Points on a hilly landscape, in no order, each with its height.
From any point a ball rolls to the lowest of the 2 points nearest to it. It stops when none of these is lower. Distance is the straight distance between rows; heights are no part of it.
J_669 height 2.15: [ 26  -3  -1  25  47  26   9  25 -46 -21 -13 -14  17   8   4  19   3  11
  -3   3   2]
J_622 height 2.93: [ 38  23   4 -16  27  -9  14  -4 -28  -5 -69  23  15  25  36  29  18 -12
 -11   5  -7]
J_196 height 3.19: [ 10 -24 -13  40  29   4   9  32 -43 -18  -6 -21   4 -12  -9   9 -11  16
 -11  27   0]
J_559 height 6.17: [-24 -14  25   3  -7   8  -3  -6 -19  22  24  32   0  25 -37 -29  17  17
 -26  25   1]
J_881 height 1.46: [-23 -41  -4  24 -30 -28  -4 -25  -2  13  10  16 -19 -41 -25 -34   4  13
 -12  15  15]
J_473 height 4.67: [  6 -18 -24  22 -27 -32 -16  -6  10  -6  -2 -14   4 -79  23   0 -12  -9
  26 -35  22]
J_564 height 7.89: [ -6   2 -16 -38  -9  -6  42  26  11   6  -7 -28  16  14   5  23   9 -17
  -7  19 -47]
J_743 height 4.15: [-11 -17 -32  36 -12 -25   9  18   4  -3  11 -23  -1 -48   3 -12  -8 -22
  -1   8  -2]
J_544 height 2.37: [ 11  16  22 -27  25  40  -7 -10   3   2 -14  13  17  44  18  16  27  33
   4 -29   5]
J_287 height 2.41: [  0  16 -19  12  16 -13  27  20 -14  -8 -10 -24   2   6  -1   7   2 -32
  -1  33 -29]
J_877 height 3.79: [ 25  39  16 -26  30  29 -35 -18  25 -19 -24  -6 -15  45  20  29   0  16
   6 -10  10]
J_750 height 2.62: [ 13   6 -11 -10  10 -23  29  16 -35   0 -47   8   9  43   5   6  10   2
 -44  57 -28]
J_990 height 6.83: [ 16  44  -9   1   4  14 -25  -3  48 -26  16 -16  -7  -8  18  13 -31 -26
  42 -38   5]
J_572 height 4.23: [ 27  43  25 -11  25  12 -37 -24  10 -10 -29  30 -21  46   6  16   0  -5
   3  -4  10]
J_199 height 3.95: [  7  28  12  31  26  -8 -11   2 -15  -4  -3  21  -7   9  -6  -5   2 -35
   5  13   6]
J_702 height 4.63: [  5  -5 -21 -15  17  -2  -7   8 -12 -15 -33 -31 -16  27   7  27 -17  18
 -41  41 -11]
J_976 height 3.52: [ -8 -13  21  49 -13 -16  -5  -6  -9  18  27  45 -14 -30 -19 -41   7 -23
  11 -13  26]
J_476 height 3.54: [ 44  28  12 -27  26 -10 -16 -28  -2  -7 -65  28  -7  33  40  31   3   3
  -9   7   5]
J_794 height 4.10: [ 13  20  20  11  47  25  -3  15 -39 -10  -6   3   2  64  -7   3   6  17
 -27  21  -1]
J_453 height 5.19: [ -8  -3 -16 -35 -31 -17  22   0  25  11  -5 -21   5 -30  25  14  -1 -13
  18 -24 -18]
J_299 height 5.51: [ 17  -6 -22 -30  14  -4  27  22 -20  -9 -34 -25  14  14  13  33   2  15
 -28  39 -28]
J_658 height 5.76: [-18 -38   4 -29 -41   0  -2 -30   4  21   7  16  -3 -25 -11  -9   0  40
  -8  -8  11]
J_364 height 5.93: [-14  38  12   7 -17 -28 -11 -19  22  10  15  35 -25  -5 -19 -22 -10 -53
  24  -2   8]
J_41 height 3.75: [-11  -6 -19  21  -7   2  15  32   7  -5  36 -29  12 -38   8  -5 -11 -27
  16 -24   2]
J_502 height 3.29: [  3  16  -7  42  25  -4  -4  15 -18  -5  -3 -11 -12   8 -13  -6  -6 -25
  -8  35  -8]
J_593 height 8.08: [ -8  -1   1 -12  -2  -1  48  27 -17  14  -1  -1  30  23   0   1  25 -21
  -6  18 -36]
J_20 height 4.97: [  2  22  -2  39   4  -8 -37 -19  29 -17  27  -8 -28 -17  -7 -20 -25 -36
  23 -11  24]
J_210 height 7.62: [-10  11 -20 -40  -4   2  22  13  33  -3  -5 -50  -7  26   9  26  -9  -2
 -21  32 -35]
J_183 height 4.84: [  9  -9 -17 -10 -24 -22 -16 -20  21  -7 -13  -9  -9 -56  29  17 -14   5
  31 -33   9]
J_576 height 4.44: [  2  18   8   4   3 -20  13   5  -6   4 -14  26   3  -3   5   2   6 -36
  13  -5  -8]
J_956 height 7.15: [ 51  19  10 -10  23  15 -36 -23  17 -27 -41  18   0   9  33  31  -5   7
  25 -35  12]
J_533 height 6.71: [-15  -7  -3 -56 -11  39   7  -4  11  13  13 -22   8  34 -21  14   9  52
 -28  15   1]
J_951 height 5.58: [  0 -43  -4 -17 -12   8  40  18 -40  17 -14   5  40 -11   0  16  19  32
 -14   5 -12]
J_399 height 3.12: [ -6  15  -6  -4   2 -15  24  17 -14  -2 -21 -10   1  31  -3   0   8 -18
 -32  54 -38]
J_21 height 5.00: [  4  -1 -19 -25 -37 -44   7  -9  22   3 -26  -1   1 -52  34  24  -5 -15
  22 -24  -4]
J_496 height 1.61: [  0  26  25 -33   5  24  -4  -9  16  11  -6  26  32  38  18  13  20   6
  21 -46   1]
J_993 height 2.25: [  8  10 -14   1  23  12 -15   4   8 -22  -3 -33 -15   7   6  14 -18   3
  -6  12  -1]
J_934 height 7.03: [ 32   9  -3  10  19  13 -43 -12  23 -28 -16 -11 -12 -14  23  26 -20  14
  33 -35  11]
J_520 height 4.45: [-12 -33 -37  39 -25 -39   6   4   4  -1  10 -24  -8 -82   7 -10  -9  -5
  10 -10  21]
J_225 height 2.24: [-17 -45 -17  15  -3   5  15   9 -18   0  19 -25   6 -33 -20  -1  -4  19
  -9   8   1]
J_346 height 6.94: [-28 -17   3  18 -33  -3  35  15   4  18  48   6  -2  -2 -34 -43  11 -23
 -10  25 -14]
J_402 height 3.04: [-12 -28 -20  -4 -18 -12  21   8  -7  10   0 -18   7 -17 -13  -3   1   7
 -17  31 -15]
J_426 height 2.27: [ -6   7  15 -38 -17  14   6  -8  18  12   0   8  18  15   7  11  15   1
  13 -28  -5]
J_469 height 4.80: [ 11  16  22  13  34   6 -19  -5 -31  -6 -26  28 -10  40  -5   2   5  12
 -16  14   2]
J_612 height 6.72: [ 12  19   9   4   4  18 -13   5  21 -14  15   1  16   2  18   9 -10 -15
  29 -42   4]
J_668 height 4.75: [ -7   1  -7  45  -1   2 -20   0  30 -16  48 -23 -13 -35   2 -22 -25 -24
  29 -32  25]
J_216 height 2.96: [  5   6   9 -15  27  22   7  11 -26  -2 -11  -6   0  64 -14   0   5  26
 -45  35 -17]
J_366 height 5.38: [ -9  -2   0  23 -20 -44 -28 -34  17   6 -11  13 -41 -33  -8 -18 -16 -11
  10   6  12]
J_306 height 6.18: [ -9  35  25  -7 -22 -15  -3 -20  22  21   6  55   0  13  -5 -21   8 -38
  27 -30   8]
J_899 height 5.06: [  0 -48   6   7  -2  13  13   8 -43  12  -2  12  15  -7 -27  -4  16  38
 -23  12  -3]
J_315 height 5.45: [-19 -26  -8 -37 -40 -11   8 -11  25  14  10 -12  -1 -30  -4  -6   1  10
   3 -14  -3]
J_687 height 5.18: [-12   7   0  17 -15 -16 -38 -30  31  -2  13  13 -37 -26  -2 -25 -16 -16
  22 -17  23]
J_886 height 6.59: [-24 -13  13  20 -11  -1  17   6 -15  23  33  14  -7  26 -44 -41   8  -9
 -22  35 -12]
J_865 height 5.22: [ 10  -6   8  10  18  -3 -29 -17 -21  -2 -17  21 -21  13  -9   0  -7  30
 -16  19  14]
J_122 height 2.92: [-12 -16  24   7 -24 -12  -4  -5   2  20  15  31  -6 -24  -8 -20   7  -4
  16 -21  13]
J_848 height 3.16: [ 17  19  13 -23  34  47 -25  -2   2 -18  -5 -14   0  47   8  28   5  36
  -2 -15   8]
J_958 height 5.65: [-14  17   3  30 -26 -52 -13 -21  15  22   4  27 -25 -29 -13 -30   3 -40
  14  -1  15]
J_908 height 2.36: [-20 -35   6  14 -43 -25 -17 -27   6  20  22  29 -15 -58 -11 -30   0   5
  10 -22  26]
J_45 height 5.71: [-11 -26  17  13  -2 -12 -17 -18 -29  20   1  25 -10   6 -27 -23   6  22
 -17  25  10]
J_634 height 6.15: [-14 -31   5 -37 -21  28   2 -13   5  12  14  -9   4  -1 -21   6   5  48
 -12  -4   6]
J_90 height 6.57: [  1  19  20   4 -10  25  -6   5  19   3  45  13  18   4   3 -15   4  -5
  35 -54  17]
J_633 height 1.98: [-18 -11  -7  10   1  19  -4  12  25 -17  36 -42 -12 -12  -9  -7 -12   5
   2  -4   7]
J_54 height 0.10: [-23 -46 -17   9 -20 -10 -12 -23  10   5  18 -18 -20 -45 -22 -22 -10  32
  -6   1  27]
J_116 height 0.80: [ 29  14  17  13  55  25  -1  16 -40 -14 -21  15  27  33  17  21  23  -1
   0 -12  -1]
J_618 height 3.96: [ 25  44  24 -20  22  -6 -20 -30  -2  -1 -51  52  -2  43  21   8  14  -6
   2  -5   1]
J_312 height 1.96: [ 22  14   3 -13  36  17  10  13 -25 -17 -36   5  17  35  24  25  11   4
 -11   5  -9]
J_846 height 1.25: [-16 -35  -6   0 -16  10  -2   4   8  -3  40 -22  -5 -30 -15 -15  -6  20
   4 -12  18]
J_836 height 7.20: [-27 -18  13  15 -27  11  28  12   7  18  62   1   7 -13 -19 -37   9 -12
   6 -14   1]
J_80 height 6.39: [-16  21  36  -7 -11  18 -11 -18  22  15  26  40   6  19 -12 -24  13 -11
  29 -34  15]
J_869 height 5.96: [  3 -27 -18 -38  -8  -7  46  18 -27  13 -33  -7  29  -4   4  25  16  15
 -18  23 -30]
J_726 height 4.50: [  2   6   3  59  12   3  -9  13   1 -17  43   7   4 -24 -15 -23 -25 -30
  26 -31  27]
J_554 height 1.13: [-15  12 -13   4  14  22  -3   6  29 -15  20 -51 -19  17 -11   3 -16  -1
 -11  23  -8]
J_537 height 3.32: [ -6   3 -10  -5 -22  -1  27  28   6  10  26 -11  32 -30  33   3  -2 -26
  24 -43 -10]
J_536 height 2.86: [  0   6  10 -30 -21   6  23   9  17  16  12  12  38  -8  31   2  13 -17
  27 -55  -2]
J_373 height 2.02: [ -9  -7 -25 -16 -14 -22  15   7  -2  13 -16 -14  -4  11  -8  -6  -7  -1
 -27  55 -31]
J_787 height 6.93: [ 14  19  -4 -17 -10  12 -35 -20  53 -18   1 -18 -11 -18  25  18 -21  12
  39 -46  11]
J_63 height 4.08: [ -4  -1   5  66  -4 -18  -6   6 -21   3  29  31  10 -41 -11 -32  -9 -30
  25 -21  30]
J_763 height 7.22: [-11   9 -10 -54  -4  28  10   2  25   2   4 -36  -8  32  -3  17   3  29
 -21  22 -21]
J_563 height 3.40: [ 10  25 -20  -8  32   9  -1  20  10 -30 -17 -50 -14  32  12  26 -18  -4
 -22  42 -18]
J_112 height 1.34: [  5  -6   5 -20  17   4  23  16 -44   6 -28   8  19  42  -5   5  21  20
 -39  37 -24]
J_148 height 4.21: [  0 -44  -5  26  19   6  -1  17 -55  -7  -3  -8   3   1 -24  -6  -6  41
 -38  38   6]

Where does a ball stop that starts at each point below?
J_763 -> J_496
J_958 -> J_54
J_346 -> J_112
J_183 -> J_496

Call two points neighbours if one is among the 2 nearest of the other. Go from one point of each pair to the other, from neighbour to neighbour, staying as low as possible. Name the highest point that can't be avoided.
J_496 and J_287 -> J_869
J_112 and J_373 -> J_399
J_373 and J_554 -> J_402
J_116 and J_496 -> J_572
J_54 and J_554 -> J_633
